Points on a hilly landscape, in no order, each with its height.
A ball rolls from a point to the lowest of its 5 nearest points, and stops where none of them is lower. Distance is the straight distance between rows; heights are no part of it.
K_564 h=2.75: -8, -25, -8, 3, -30, 13, 12, -16, -7, 14, 19, -34, -14, 15, 13, -1, 8, 0, 28, 10, -20, -3, 16, 24, 19, -25, -7, -3
K_528 h=1.40: 14, -6, 16, 16, 16, 11, -25, 8, 13, 18, 10, -4, -5, -13, 17, -10, -15, -34, -35, -3, -27, -9, -32, -52, -52, 20, 4, -9
K_538 h=0.81: 4, 13, 39, -3, 8, 17, -16, -1, -16, -5, -4, 1, 27, 8, 6, 1, 13, 1, 9, -4, -6, 4, 45, 9, 5, -10, -23, 32
K_656 h=2.80: -5, -17, -23, 9, -19, -16, 29, 36, 10, -9, 17, -11, -25, -11, -5, 0, -11, 25, -8, -21, 2, -1, -28, 6, -6, -22, 42, -7
K_702 h=3.04: 10, -17, 3, 33, -26, -32, -18, 25, -3, 26, -20, 43, -29, 9, -19, 3, 18, 33, -2, -17, 8, 22, -6, -32, -19, 2, -15, -31
K_212 h=5.32: -17, 5, -6, -7, 11, 18, -27, -9, 15, -18, -2, 19, -3, 25, -5, -6, 7, -23, 14, 6, -1, 5, -10, 10, 23, -20, 9, -37
K_196 h=4.90: -4, -9, -11, 2, -7, 1, -32, 0, 31, -38, 4, 20, 6, 14, -27, -42, -10, -16, 6, 12, -20, 28, 11, 19, 24, 6, -22, -3
K_560 h=2.71: 3, 4, 6, 10, -6, -15, -8, 13, -41, 1, -21, 28, 16, 9, -27, 13, 41, 27, -28, -15, 0, -11, -15, -29, -7, 13, -25, 13
K_830 h=6.81: -16, 6, 8, -1, 3, 15, 5, 0, 2, -7, 21, 4, -20, 3, 14, 29, 0, -14, 20, 3, 7, 12, 2, 7, 13, 5, 25, 3
K_838 h=6.92: -37, -12, -6, -10, 0, 8, -9, -31, 4, 18, 18, -19, -9, 16, 9, 21, 22, 24, -5, 24, -33, 10, 6, -3, 25, 10, 3, -13
K_136 h=3.07: -11, 15, -7, 3, -19, -33, -27, -30, 11, -4, 21, -3, -5, 38, 3, -22, -6, -18, 35, 18, -4, 16, 18, 20, 33, -35, -9, -20
K_198 h=3.02: -14, 22, -11, 2, -6, -18, -5, 5, 3, -9, 29, -29, -2, 23, 9, -27, -24, -13, 15, 36, -19, 10, 8, 0, 16, -32, -28, 3
K_880 h=0.98: -5, 12, 23, 11, 26, 2, -16, 11, -2, -10, 4, -9, 6, -12, 7, 8, 5, -12, -24, -15, -30, -6, -4, -18, -23, 38, 26, 7
K_795 h=7.71: -44, -7, -6, -9, 17, 6, -8, 2, 13, -24, 13, -6, -22, 0, -15, 17, 6, -24, -12, 2, -1, 4, 2, -3, 5, 8, 42, -19
K_707 h=3.46: 13, 18, 15, -21, 18, 9, 17, -8, -37, -7, -2, -12, 25, -8, 0, -23, 7, 26, -14, -9, 0, -20, 13, 5, 18, 11, 1, 21
K_480 h=2.50: -9, 2, -28, -2, -34, -11, 4, -23, 0, -9, 8, -23, -18, 15, 11, -35, -17, -9, 23, 21, -17, 0, 8, 19, 27, -40, 18, 0
K_413 h=3.83: 0, 9, 11, 7, 7, -5, 12, 36, -13, 7, -13, -11, 26, -19, -2, 25, 12, 23, -2, -17, 5, -5, 7, 7, -4, 24, -9, 11
K_927 h=3.28: -8, -7, -9, 8, 8, 14, 1, 52, 37, 5, 16, -15, -8, -43, 11, 11, -24, -21, -6, -11, 19, 31, -20, 17, -31, -2, 24, -17
K_980 h=4.28: 16, 22, 24, 6, -5, 13, 3, 7, -21, 3, 4, -6, 1, -11, 11, 18, -6, -5, -14, -24, -11, 2, 12, 11, 2, -17, 20, 23
K_620 h=3.25: 19, 1, -19, -2, 21, -23, 4, 29, -1, 2, -51, 3, 14, -33, 20, 14, -5, 19, -2, -22, 14, 18, -12, 19, -15, -12, -3, 6
K_818 h=3.11: -14, 0, -21, -9, -12, -3, -15, 1, 22, 4, -3, 11, -11, 34, -15, -15, 9, -7, 23, -20, 9, 6, 28, -7, 12, -28, 22, -25
K_567 h=4.95: -19, -22, -1, 6, -32, -38, 2, -10, -15, -9, -26, 26, -8, 16, 7, -8, 15, 34, -47, -25, 0, -20, -22, -20, -63, 5, -11, -29
K_551 h=4.94: -20, -13, 11, 32, 30, -1, 6, 35, -3, -4, -21, 1, 51, -6, -7, -9, 16, 26, -23, -9, -8, -14, -7, 4, -9, -7, -16, -7
K_679 h=3.59: -9, -13, -10, -5, -19, 25, 25, -21, -5, -2, 0, 13, -57, 4, 0, 22, 1, 9, 37, 13, 16, -1, 1, 11, 12, 14, -10, -17
K_497 h=2.41: 1, -14, -38, -6, -11, -10, 3, -29, 12, -8, 3, -18, -1, 21, 3, 15, 9, -10, 15, 2, -22, 10, 18, 8, 36, -24, -3, 2
K_548 h=3.88: 11, -11, -31, -1, -35, -34, 14, -29, 14, -21, -9, 0, 6, 18, -1, -43, 10, 11, 43, 27, -34, -2, -4, 15, 13, -12, -39, -3
K_58 h=3.29: 0, -4, 6, -2, -5, -19, 3, 16, -24, -10, -33, 19, -1, 0, 16, 15, 20, 26, -2, -24, 26, -20, 3, -18, -14, 4, -3, 9
K_273 h=4.27: 17, 3, 5, 16, 18, -8, 11, -9, -1, -4, -37, 10, 42, -24, 16, -13, 16, 14, -22, -19, 19, -17, 12, 15, 15, -4, 4, 24
K_732 h=4.66: 9, -11, 10, -7, 10, 5, 5, -7, 27, 1, -26, 11, 11, 12, -14, -10, -11, -16, 5, 22, 13, 12, 33, 40, 18, 25, -33, 8
K_440 h=5.19: 34, -27, 10, 12, 52, 18, -3, 20, 5, 5, 15, 4, -10, -34, 28, 37, 5, -30, -15, -15, 14, 11, 15, -21, -27, 1, 14, -24
K_801 h=8.20: 12, -35, 11, 18, 27, 6, -15, 7, 16, 29, 24, 3, -19, -15, -24, 42, -3, -13, -21, 12, 9, -8, -3, -36, -15, 36, 16, -12
K_613 h=1.01: -26, -12, 23, -11, 21, 16, -8, -7, -16, 30, 21, -34, -23, -11, 17, 18, 1, -9, -12, 24, -21, -12, 2, -19, 15, -5, 16, 4
K_539 h=6.01: 6, 5, -8, -23, 14, 13, 9, 7, -14, -11, 15, -1, -10, -10, 8, 19, 8, 8, -1, 4, 5, -3, -11, 11, 27, 8, 15, 7
K_572 h=6.91: -7, -18, -18, -10, -7, 21, 27, -18, 10, 3, 11, -9, -9, 29, 8, -1, 13, -29, 27, 1, -14, 10, 9, -1, 32, 10, 26, -42
K_448 h=3.31: 15, 39, -20, -4, -18, -26, -38, -25, 10, -5, -2, -4, 13, 32, -10, -25, -22, -33, 36, 10, -19, 10, 8, -23, 25, 16, -11, -14
K_946 h=1.73: 12, -7, 5, -9, -18, -22, 5, -58, -11, -23, -11, -10, -17, -29, 13, -27, 2, 12, 15, 29, -1, -19, -2, 21, 2, -29, -34, 35
K_645 h=1.41: 4, 6, 25, -3, -17, -12, -33, 25, 10, 30, 8, 20, -17, 23, 8, -9, -29, 9, -36, -24, 14, -12, -15, -30, -20, 23, -8, -18
K_296 h=2.27: 16, -16, 9, -7, 1, -19, 5, 15, -15, 21, 7, -2, -29, -9, 5, 10, -19, 6, -13, -23, 3, -19, 6, -17, -6, 10, 15, 5
K_144 h=1.00: 16, -12, 13, 18, 9, 5, -23, 22, -6, 10, 4, 26, -19, -7, 5, 34, -3, 1, -15, -21, 1, 2, 26, -16, 2, -10, 15, -11
K_996 h=5.02: -29, 14, 8, 0, 18, 7, 9, 31, -8, 2, 25, -7, 9, -3, 9, 4, -10, 0, -22, -18, -2, -9, -16, 10, 1, 16, 42, 4
K_374 h=0.37: -1, 3, 9, 6, 9, 25, 13, 9, -11, 10, -31, 9, -2, 1, -3, 40, 30, -3, 22, 4, 20, 12, 24, -2, 12, 17, -24, 14
K_392 h=2.10: -14, -4, -47, 5, -36, -12, -7, -5, -20, -15, 4, -19, 20, 19, -11, 8, 15, -1, 16, 8, -12, 6, -3, -4, 20, -35, -23, 2
K_951 h=2.94: -3, 25, -34, 5, -7, -6, -1, -9, -4, -34, -36, 17, 27, 3, -35, -32, -9, 2, 10, 14, 8, 8, -12, 10, 9, -13, -8, -19
K_892 h=3.16: 0, 23, 21, 8, -9, -5, -20, 6, -19, 12, 5, 12, -16, 19, -3, 14, 4, 4, -10, -30, -16, 7, -17, -29, -39, 35, 1, -5
K_986 h=3.23: -3, -9, 15, 21, 34, 20, -23, 5, 10, -9, 16, -9, 5, -15, 1, 33, 7, -8, -28, -30, -1, -1, 3, -3, -15, 5, 13, -5
K_523 h=1.99: 6, 29, -51, -7, -36, -7, 8, -18, -15, -28, 0, -1, 11, 16, 8, -20, 4, -5, 10, 20, -5, -9, -7, -11, 4, -41, -29, 4
K_313 h=2.24: 2, 35, -41, -14, -36, -23, 10, -17, 4, -28, -9, 22, 31, 33, -12, -30, -7, -9, 37, 13, -4, -1, 13, 4, 14, 2, -17, -14
K_116 h=5.39: -27, 9, -14, -9, -12, 28, 3, -40, 10, 18, 7, -17, -24, 21, 10, -1, 25, -2, 19, 23, -11, 3, 13, 12, 25, 27, -6, -21
K_635 h=2.36: -2, -8, -4, -4, -25, 9, 23, -35, -7, -5, -17, 2, -36, 1, 2, -2, 14, 1, 34, 16, 21, -14, 7, 21, 11, -7, 7, 4
K_39 h=3.73: 13, -9, 13, 7, 10, 11, 16, 33, -3, -9, 13, 11, -11, -9, -8, 27, -19, 11, -5, -22, 30, 12, -17, 13, -12, 15, 34, 6
K_400 h=3.20: 1, 0, 5, -2, 9, 7, 7, -13, 20, -1, 25, 3, -20, 7, 5, 9, 1, -14, 3, -2, 5, -14, 5, 4, 19, -22, 46, -14
K_124 h=5.14: -14, -3, 3, -14, 10, 27, 26, -4, 8, -6, 8, 11, 2, -3, 1, 3, -1, -6, 8, 24, 4, 7, 2, 23, 16, -17, 21, 15
K_747 h=2.76: -21, 15, -16, 8, 5, -1, 6, 6, 13, 9, 10, -10, 7, -11, 3, 2, -37, -3, -13, 30, -11, 4, -3, 14, 16, -35, 22, 1
K_921 h=7.14: 13, 28, -46, 5, 34, 5, 16, 19, 2, -7, -26, 27, 21, -3, -1, 12, -11, 4, 0, 24, 11, 11, -9, 15, 19, -16, -19, -9
K_568 h=0.83: 30, 11, 0, -3, 28, -1, -4, -22, -5, -12, -41, 29, -16, -8, 1, -11, -16, -12, 28, 4, 11, -10, 1, 45, -3, -17, -22, 14
K_662 h=1.65: 23, -7, 0, -11, -24, -22, 4, -20, -11, -14, -23, 22, -5, 0, -21, -37, -16, -24, 43, 23, 23, -1, -30, 5, 2, -11, -8, 0
K_367 h=0.56: 26, -13, 17, 5, 4, -18, -19, -2, -11, 35, 20, -6, -32, 8, 26, -5, -18, 1, -39, -2, 22, -4, -21, -37, -18, 20, -1, -29
K_293 h=3.05: 7, -16, 0, -16, -20, -4, 24, -9, -9, 11, -7, 20, -16, 6, 2, 9, 9, 25, -7, -7, 15, -12, 27, -5, -21, 6, 31, 20
K_202 h=3.64: 10, 27, -12, -2, 4, -8, -1, -16, -30, -8, -19, -6, 28, -14, 1, -16, -11, 21, -15, 3, 7, -35, 10, 15, 6, -15, 15, 34
K_673 h=8.11: -7, -4, 28, -3, 23, 38, 0, -15, 10, -14, 8, -5, 3, -21, 2, 39, 8, -26, -7, 7, -15, 1, 16, 11, 8, 21, -12, 4
K_871 h=3.03: 5, 5, 28, 26, 5, -15, -12, 27, -20, 5, -19, 22, 10, 10, -9, 14, 17, 33, 1, -33, 3, 9, -14, -11, -27, 10, -24, 9
K_766 h=3.60: -7, -10, 10, -22, -20, 3, 14, -1, -21, 20, 6, -10, -42, 7, -17, 9, -12, 4, -2, 10, -15, 1, -8, -11, 11, 2, 23, 4
K_805 h=2.48: -26, 28, -36, -5, 0, -11, 24, 18, -15, 0, 17, -17, 31, 18, -9, -15, -1, 9, -10, 34, -18, 0, -2, 5, 23, -18, 11, -9
K_396 h=1.42: -8, -4, 14, 21, -13, -27, -33, 23, -20, 20, 5, 51, -6, 11, -28, 13, 24, 12, 14, -11, -2, 9, -15, -32, -19, 21, -14, -7
K_520 h=4.09: -7, -41, -9, 6, 34, 27, -6, 43, 28, -2, 5, 7, -8, -44, 26, 22, 5, -4, -24, 8, 0, 29, -40, 4, -34, 7, 9, -2
K_697 h=1.59: 15, -17, -3, -11, -17, -14, 23, -46, -8, 9, -13, -31, -5, 2, 4, -19, -3, 30, 23, 20, 1, -9, 3, 24, 4, 23, -26, 28
K_524 h=3.06: 9, -2, 0, -2, 4, -6, -9, 23, -7, 13, 23, 8, -24, -13, -4, 24, -31, 7, -8, -15, 16, 3, -27, -7, -15, 36, 6, -6
K_132 h=8.24: -13, 5, 23, -15, 13, 27, -4, -17, 3, -22, 12, -6, 6, -16, 6, -20, -8, -25, -19, 35, -36, -2, 0, 28, 9, -12, -5, 25
K_67 h=1.95: -40, 2, 11, 18, -6, 36, -40, 21, -5, 16, -1, -23, 21, -23, 17, -14, -3, 3, 7, -36, -7, 13, -27, -8, -45, 21, -5, 4
K_711 h=3.19: 7, 15, 15, 23, 2, -8, -7, 43, 6, 16, -16, -6, 9, -9, 16, 31, -7, -6, -16, -54, 8, 5, -9, -18, -20, 6, 12, 0
K_372 h=3.01: -16, 13, -37, -7, -24, -3, 13, 2, -4, -16, -7, 9, 8, 19, -5, -1, 11, 6, 22, -5, -3, 3, -19, 16, 16, -7, 29, -16
K_844 h=2.39: 19, 0, 35, 12, 16, -11, -14, 3, 2, 4, 15, -25, 0, -2, 6, 12, -8, -22, -26, -34, -18, -6, 16, -26, -34, 7, 27, -8
K_461 h=5.72: -15, -6, 13, -7, 9, 11, 9, -25, 29, 0, 9, -24, 3, 16, 24, -20, -15, -17, 21, 18, -10, 21, -6, 34, 9, -4, -3, 6
K_46 h=3.44: -11, -4, 13, -32, 1, 28, 39, -28, -13, 16, 9, -29, 14, 7, -18, 8, -7, 26, 7, 17, -16, 6, 14, 26, 24, -1, 2, 15
K_406 h=2.30: 6, 17, 8, 12, -10, 9, -11, 34, -8, 7, -3, -6, 4, -5, 8, 20, -14, 10, -5, -28, 6, -7, -15, -21, -40, 37, -7, 0
K_612 h=1.53: 27, -19, -13, -26, -8, 1, 18, -42, 11, -26, -6, -13, 9, -15, -8, -47, 22, 2, 26, 24, 23, -19, -23, 21, 16, -5, -25, -1
K_341 h=2.38: 19, -4, 15, 18, -19, -6, -4, 31, -9, 1, -17, 28, -11, 7, 2, 34, 11, 28, -15, -38, 5, 5, 2, -14, -26, -18, -11, -7
K_69 h=0.73: 13, -27, -13, -23, 10, -8, 14, -19, 1, -26, -8, 10, 24, -7, -38, -48, -15, -30, 11, 26, 20, -2, -6, 3, 1, -8, -33, -5
K_582 h=2.04: 17, -15, 21, -8, -28, 5, 13, -31, 9, -3, -10, -5, -39, -8, 15, -22, -1, 13, 20, 15, 8, -21, 29, 16, -8, -4, -12, 30
K_962 h=4.40: -4, 0, -22, -16, -20, -15, -39, -31, 22, -12, -9, -7, 14, 30, 11, -17, 5, -4, 48, 5, 1, 13, -11, 7, 24, 20, -17, -5
K_324 h=3.26: -4, 22, 2, 12, 27, 29, -4, 20, -7, 7, -3, 5, 3, -3, -10, 22, 19, 8, 6, -9, -8, -1, 12, 14, 17, 0, -11, 1
K_709 h=3.96: 3, -19, 3, 0, 11, 9, -5, 11, 15, 0, 9, 19, -32, -19, -21, 39, -1, 8, -7, -8, 47, -9, 2, -28, 4, 14, 24, -18
K_530 h=5.31: 27, -11, -23, 2, 33, 22, 13, 3, -1, -11, -4, 1, 40, -11, -12, -15, -25, -4, -5, -6, 8, -5, 22, 11, 15, 8, -18, 25
K_404 h=2.61: 2, 29, -5, -5, -13, -1, 24, -16, -10, 6, 20, -15, 26, 1, -1, -16, -18, 10, 22, 27, -17, 1, -2, 1, 11, -34, -3, 12
K_952 h=4.38: 7, 9, 4, 14, -9, -10, -10, 39, -10, 7, 3, -2, 26, -21, 20, 0, -12, 10, -23, -34, 8, 5, -7, -4, -28, -18, 45, 24
K_836 h=2.12: -3, -12, -6, -16, 4, 8, 9, -17, 12, -32, 18, -6, 37, 4, -45, -43, -16, -2, -2, 31, 0, 13, 6, 16, 13, -4, -20, 1
K_176 h=2.40: 2, 14, -5, -3, -9, -4, 28, -13, -19, 3, -1, -3, -11, -11, 16, -19, 8, 7, -3, 11, -2, -31, 9, -4, 17, -10, 0, 23
K_360 h=2.67: -15, -4, 18, 18, 12, -7, -35, 26, 2, -6, 2, -20, 29, -13, 23, 23, 9, -15, -19, -20, -26, 2, -6, -7, -41, 26, -12, -15
K_954 h=3.27: 5, 8, -7, 9, 12, 9, 6, 18, 8, 1, -10, 12, -4, -13, 7, 32, -2, -14, 12, -17, 17, 21, 5, 27, 0, -7, 20, 16
K_998 h=7.44: -25, 4, -9, 1, 8, 30, -24, -25, 27, -29, 14, 2, 4, 10, 13, -7, 14, -38, 0, 22, -21, 25, -4, 12, 16, -19, 10, -17
K_338 h=2.49: 27, -4, -4, -11, 10, 0, 39, -34, -9, -13, -28, -11, 11, -12, -11, 2, 33, 12, -8, 3, 17, -21, 15, -6, 28, 22, -23, 5
K_433 h=1.67: -12, 0, 7, 2, -12, 2, -10, 17, 1, 21, 9, -32, -7, -6, 28, -19, -39, -10, -13, -46, 4, 2, -18, -31, -42, 38, 22, -10
K_516 h=2.65: 4, 8, -5, -18, -12, -9, 5, -16, -15, -18, 0, -9, 10, 5, -15, -38, -18, -8, 4, 44, 2, 4, 9, 6, 13, -18, -16, 14
K_813 h=4.17: -9, 10, 15, 18, 28, -8, -17, 46, 6, 8, -13, 6, -28, 10, 19, 12, 28, 34, -9, -16, -18, 20, 3, -21, -5, -16, -38, -19
K_163 h=2.17: 22, 1, 22, 9, 16, 11, 16, 8, 22, 20, 27, -15, -28, -8, 1, -3, -12, -7, -34, 2, -6, -9, 2, -10, 6, 6, 35, -8
K_755 h=5.79: 6, -8, 10, 15, 34, 16, -13, 23, -7, 12, -8, 17, -25, -4, -11, 44, 22, -14, 1, -8, 6, 12, 17, -20, 6, 6, -21, -7
K_468 h=3.69: -25, 4, 2, 5, -33, -21, 10, 9, -24, 13, -20, 23, 5, 11, -3, 1, 17, 41, -16, -22, 4, -18, 15, -15, -25, 2, -2, -16
K_82 h=8.25: -8, -16, 17, 12, 29, -14, -27, 33, 7, -4, 36, 6, -26, -20, 10, 27, 11, -20, -9, -11, 4, 1, -14, -20, -32, 29, -4, 3
K_429 h=2.60: -3, -9, -21, 3, -9, -29, 7, 21, -12, 2, 12, -22, -21, 17, -10, 2, -3, 13, -11, -16, -13, -3, -10, 2, 22, -36, 15, 2
K_455 h=4.05: -11, -7, 25, -2, 36, 20, -4, 27, -6, 6, 3, -3, 24, -24, 10, 11, 0, -6, -10, -14, -7, -4, -17, 21, 6, 2, 24, 26
K_718 h=3.24: -9, 8, 26, 21, -2, -2, -31, 8, -6, 32, 4, 26, 6, 25, -34, -1, 29, -6, 4, -9, -5, 7, -23, -12, -6, 3, -2, -5
K_253 h=3.22: 15, 24, -16, -1, -4, -8, 16, 22, 12, -6, -11, 7, 12, -10, -5, 0, -13, 0, 6, -6, 10, 17, -19, 6, -12, -40, 30, 0
K_506 h=2.31: -9, -9, -1, -9, 16, -3, 14, -13, -14, 19, 2, -29, -2, 14, -8, 9, 3, 33, -15, 2, -4, -24, 10, 4, 4, 21, -8, 30
K_41 h=4.26: -2, -31, 12, -32, -9, 0, 13, -25, 42, -11, 7, -1, 15, 11, -18, -36, -8, -14, 17, 51, 4, 30, 12, 21, 11, -2, 5, 11
K_319 h=2.05: -10, 28, 17, 6, -27, 9, -5, 23, -2, 11, 6, 3, -7, 23, 9, -7, -17, -14, -20, -28, -6, -1, 0, -42, -52, 16, -14, -9
K_517 h=3.98: 18, -1, 18, -9, -17, 20, -7, -16, -7, 33, 12, 6, -32, 1, -2, 25, 7, 14, 8, -1, 8, -4, 33, -8, 7, -3, 1, 16
K_222 h=3.30: 10, -32, -3, 2, -50, -3, 15, -36, 30, 3, -14, -15, 0, 16, 5, -27, 6, 0, 54, 9, -18, 1, 7, 22, 33, 0, 4, -17
K_383 h=1.21: 2, 6, -25, -2, 17, 4, -2, 39, -1, -12, -10, 9, 19, -13, 5, 18, -16, -16, 7, -16, 11, 8, -30, 31, 4, 0, 18, 8
K_43 h=3.47: -3, 20, -5, -8, -5, 24, -1, -39, -6, 21, -20, -19, 0, -3, -17, 2, 32, 16, 16, 4, 8, -8, 19, -4, -3, 29, -31, 4
K_505 h=0.64: -19, 6, 27, 0, 36, 6, -10, 1, -12, -8, 23, -1, -13, -13, 18, 12, 6, -22, -21, -12, -25, -11, -18, -21, -11, 16, 23, -1
K_790 h=4.00: -1, -17, -4, 18, 4, -32, -5, 29, -13, 1, -11, 33, -6, -2, 11, 33, 26, 30, -1, -11, 13, -7, 9, -10, -39, 30, -27, -20
K_623 h=1.75: 20, -11, -4, -13, -27, -4, 34, -49, -6, 8, -9, -3, -2, -10, 14, -20, 11, 15, 17, 14, 9, -10, 29, 7, 16, 1, -2, 20
K_665 h=2.83: 15, -17, 10, 9, 12, 6, 15, 18, 27, 10, 19, -4, -11, -20, 9, -10, -38, 3, -28, -13, 14, 8, -17, -13, -11, -21, 44, -11
K_277 h=3.61: 2, 2, 18, 4, -11, 22, 12, -8, -5, -5, -6, 23, -29, -7, -9, 39, 10, -5, 31, -1, 14, 0, 7, 9, 13, 17, -3, -7
K_452 h=4.56: -25, 8, 36, 34, 21, 4, -36, 19, 0, 18, 9, 7, -2, 0, 2, 26, 0, -10, -26, -10, -30, 1, -12, -24, -20, 18, 4, -16
K_990 h=4.18: -7, 26, -10, -16, 15, 21, 7, 10, -4, -12, 28, -9, 37, -19, -6, 1, -15, 9, -9, 12, -24, -12, 6, 18, 26, -17, 26, 22
K_373 h=3.86: -6, -3, 20, 11, 9, -9, 0, 55, 7, 7, -12, -12, 10, 9, 33, 28, 3, 30, 7, -29, 1, 20, 4, -2, -33, -4, -26, -15
K_924 h=1.74: 6, -10, 11, 12, -16, 7, 8, -13, 10, 1, -25, -2, -7, -9, 5, -4, 5, -2, 39, 15, 31, 11, 9, 22, 1, 12, -10, 16
K_262 h=1.25: 18, 8, 17, 21, 11, 6, -13, 24, 4, 26, 27, -26, -17, 1, 21, -6, -34, -35, -43, -9, 7, -14, -5, -41, -31, 3, 7, -19
K_304 h=3.62: 15, 25, -18, -5, -7, -15, 31, -41, -6, -8, -18, 10, 5, -11, -16, -26, -29, 0, -9, 19, 21, -16, -2, 13, 2, -20, -17, 16
K_899 h=1.86: 9, -25, 0, -15, 6, -1, 9, -16, 15, -18, -23, 1, 1, 8, -30, -42, -8, -14, 16, 33, 31, 9, -18, 28, -4, 7, -37, 11
K_622 h=4.57: 24, 15, -14, 9, -5, -12, 11, -13, -2, -14, 10, -20, 46, -30, -29, -28, -24, 10, -14, 7, 21, -21, 16, 9, -1, -16, -19, 14
K_108 h=2.22: -14, -8, -37, -18, -19, -23, 21, -11, -24, 3, 6, -17, 18, 7, -1, -27, 10, -3, 13, 28, -16, 13, 7, 20, 15, -33, -21, 6
K_997 h=2.92: 5, 23, 33, 3, -34, -33, -29, 6, 6, 46, 11, 3, -19, 17, -7, -9, -12, -21, -31, -25, -16, -4, -14, -54, -20, 6, -1, 1
K_774 h=1.37: -11, 19, -49, -10, -18, -13, -2, -6, 20, -18, -3, 14, 36, 29, -16, -28, 2, -10, -8, 16, 2, -4, 14, -6, 13, -1, -34, -8
K_519 h=5.23: -17, 15, -24, 7, 10, -7, -13, 14, 9, -13, -14, 27, 21, 9, -26, -2, 0, -25, -10, 3, -22, 10, -15, 16, 13, -19, -6, -19
K_15 h=3.00: -3, -12, -29, -19, -18, 2, 10, -35, 19, -25, -10, 19, 21, 33, 2, -42, 25, -9, 41, 21, 1, -1, -5, -4, 26, 1, -23, -18
K_405 h=4.51: 11, -19, 22, 5, 29, 22, -22, 23, 14, 6, 31, -2, 13, -24, 21, 13, -15, -16, -31, -12, 17, 9, -30, -4, -42, 32, 30, -13
K_675 h=2.33: -4, 5, -28, 3, -8, -12, -10, 1, 4, -8, 13, -11, 11, 13, 2, -4, 2, -3, -3, -1, -10, 11, 9, -8, 29, -44, 12, -4
K_54 h=4.42: -2, -32, 15, -6, 8, 4, -5, 9, 30, 23, 34, 6, -46, -4, -31, 19, 3, -5, -21, 11, 4, -5, -4, -26, 12, -5, 26, -15
K_37 h=2.79: 12, -1, -25, -24, -8, -12, 17, -62, -5, -36, -20, 21, 7, -36, 8, -9, 21, 16, -7, 16, 22, -38, -5, 13, -11, -14, -5, 21
K_671 h=0.99: 6, -9, 26, -39, -6, -18, 1, -44, -20, 3, -23, -16, 13, 0, 12, -29, -5, 11, 7, 22, -6, -16, 15, 11, 9, 2, -21, 29
K_894 h=3.82: 1, 28, 30, -7, 27, 16, -5, -12, -17, 11, -14, -18, 17, -1, -3, 22, 24, 11, -12, -1, -7, 1, 29, -18, 6, 28, -1, 20

Where does a ball stop that starts at each point below?
K_990: K_774
K_413: K_367
K_711: K_367
K_198: K_774
K_818: K_774
K_212: K_774

Call two points neighbours if one is among the 5 nearest of the other. Go from one point of each pair to the other, from neighbour to neighbour, staying as low as possible. Name the highest point that can't be avoided.
K_383 / K_374: K_253
K_568 / K_374: K_924
K_367 / K_144: K_296
K_69 / K_568: K_662
K_505 / K_367: K_528
